A landscape with many valleys, sampled at points; each row gives a point and its height.
From any point a ball rolls to the lowest of the 3 points nearest to it. It stops when none of these is lower. Distance is the straight distance between rows; heights are no part of it.
(448) h=171: [ 29 -61 -25  76 -13 -54  54 -13 -56   0 -33  17 -34 -31]
(474) h=401: [  0  12 -45  44  16 -43 -41 -35 -63  18 -40  -3  12  42]
(432) h=385: [ 22  -9  -4 -23  22   1 103  17  -9  -3 -41  -2 -30 -66]
(358) h=164: [-10 -12 -16  51  -1 -48 -13  -3 -51  14 -19   4  -5  15]
(79) h=400: [  3 -37 -23  28  -2 -29  71  32 -23   2 -14  19 -24 -36]
(80) h=472: [ -9  30 -41  36  26 -14 -48 -33 -32   9 -40 -18  15  58]
(587) h=299: [-15   2 -28  51   2 -39 -36 -12 -50  14 -27  -4   3  33]
(513) h=522: [ 11  29 -75  27  48   7 -44 -43 -17 -17 -51 -20  28  78]
(656) h=557: [ 21  30 -85  21  57  27 -38 -47  -2 -32 -54 -26  35  80]
(447) h=539: [-16  26  11  -1  25  46 -81 -41  14  -6  14 -42  34  52]
(533) h=538: [ 37 -57 -17  42   1 -32 103   3 -37  -8 -47  10 -33 -52]
(537) h=339: [  5 -21  45 -33 -36  33 -29   7  47 -13  69  20  16  11]
(405) h=142: [ 20  -5  17 -73 -34  21  30  27  53  -6  23  27 -18 -41]
(644) h=559: [ 19   3  -2 -55  -9  12  60  36  30  -3  -6  14 -23 -57]
(335) h=593: [-19  16  23  16  -3   6 -47 -12   7   3  29 -14  21  27]
(2) h=645: [ -3  38 -29  16  34  34 -62 -34   4 -12 -26 -43  33  64]
(114) h=444: [ 24  14  12 -54  18  16  96   9  -8   6 -53   1 -28 -81]
(458) h=407: [  1 -14  33 -32 -33  11  -7  12  50  -6  52  23   4  -5]
(97) h=471: [ 21   2  15 -64 -14  18  55  33  44   4   8  18 -24 -48]
(103) h=109: [ -2  -5   2 -18 -15   0  43  45  27   2  21  18 -15 -32]
(246) h=502: [ -1  33 -59  24  44   1 -53 -47 -23  -2 -46 -23  26  78]
(282) h=244: [-15   1  50  -5 -17  29 -51 -12  29  -2  60  -1  20  26]
(678) h=282: [-14 -18 -20  56 -14 -48  14  11 -41  13 -12  13 -10   1]
(280) h=437: [ 15 -10  26 -47 -30   8  20  36  48  -6  41  23   0 -23]
(524) h=541: [  8  32 -72  23  54  30 -48 -50   7 -29 -44 -31  35  80]
(30) h=635: [-27  31  11  15   9   8 -62 -18   1   1   8 -31  29  46]
(575) h=332: [-21   5  19   0 -22  -1 -25  13  22   4  48   8  -1   7]
(497) h=306: [ 28 -12  32 -74 -31  18  14  17  55  -6  44  35 -11 -28]
(578) h=457: [-14  18  27  -7  15  43 -81 -42  20  -3  23 -36  29  40]
(85) h=383: [  3 -17 -24  63   1 -65 -17 -22 -70  27 -43   5 -18  17]
(7) h=303: [-19 -14  -4  33 -19 -35   8  24  -6   1  18  10  -1  -8]
(391) h=536: [ 36  24  32 -93   7  30  62  10  16  17 -40   0 -31 -94]
(285) h=387: [ -2 -43 -22  59  -9 -49  25   7 -46  11 -18  17 -29 -20]
(535) h=548: [ 33   9  16 -88  -2  23  58  27  36   4 -24   7 -36 -69]
(366) h=353: [-15 -23 -13  37 -13 -33  36  24 -19   7   0  19 -11 -17]
(569) h=280: [ -9  -4  40 -13 -26  17 -41   2  31  -6  54  14  13  18]
(63) h=438: [-25  21 -16  33  12 -17 -48 -20 -26  11  -9 -17  21  42]
(150) h=317: [-31   5  15  12 -17  -9 -22  15   3   4  34   2  15  17]
(353) h=521: [-33  20   5  26   0 -12 -41  -7 -11  10  12  -1  12  29]
(13) h=325: [ 15  -4 -11 -29   5   2  86  26   5  -8 -21   8 -27 -63]
(225) h=203: [ -8 -28  72 -33   4  59 -80 -30  33 -13  65 -12  33  35]
(136) h=446: [-16  29 -29  30  24  -9 -49 -31 -32  11 -24 -24  29  50]
(99) h=634: [-13  38 -18  11  35  29 -70 -41   5 -13  -9 -41  33  53]
(66) h=301: [-11  10  38  -7  14  39 -80 -28  23   0  39 -24  29  36]
(203) h=575: [ 28  36  48 -79   5  39  65  -1  -1  12 -51 -11 -36 -96]
(237) h=155: [ -5  -5  59 -17  12  47 -83 -38  21  -7  51 -25  31  34]
(193) h=216: [-23   3   2  22 -20 -23  -5  20  -4   3  17  10   5   1]
(622) h=368: [-26   1  -4  35 -10 -30 -16   5 -23  12   4   8  -1  22]
(520) h=396: [-14  18 -19  32  13 -18 -43 -15 -36  11 -11 -13  16  44]
(631) h=476: [ 25  12  15 -63   7  18  79  18   8   0 -30   3 -33 -81]
(357) h=370: [-19   6  10   8 -31 -10  -5  23  18   0  46  11   2  -3]
(579) h=101: [ -3 -25  68 -36 -14  49 -63 -19  29 -22  74   4  28  35]
(326) h=336: [ -1 -20 -11   8 -18 -28  57  37  -1   6   3  16 -21 -31]
(74) h=297: [  7 -22  -5 -14 -11  -2  65  39   8  -6  -6  11 -26 -50]
(616) h=462: [ 13 -47 -20  47  -2 -41  73  23 -39   0 -25  18 -28 -41]
(185) h=361: [-18  -8  -5  13 -18 -27  26  35   8   0  20  15 -11 -17]
(367) h=570: [ 21 -31 -16   2   4 -10 100  22 -12  -7 -44  13 -30 -52]
(200) h=493: [  9   0  16 -41 -32   7  27  37  35  -2  31  18 -13 -31]

Where does a ball stop that starts at each point below?
(2) -> (358)
(575) -> (579)
(458) -> (579)
(335) -> (193)
(367) -> (103)
(114) -> (103)

Call two points neighbours if one is among the 3 nearest of the other. Go from one point of each pair to the other, from neighbour to neighbour, staying as low as possible. Name the highest point that can't be avoided.
(358) / (237) -> (366)
(448) / (358) -> (285)
(405) / (237) -> (280)
(193) / (237) -> (575)
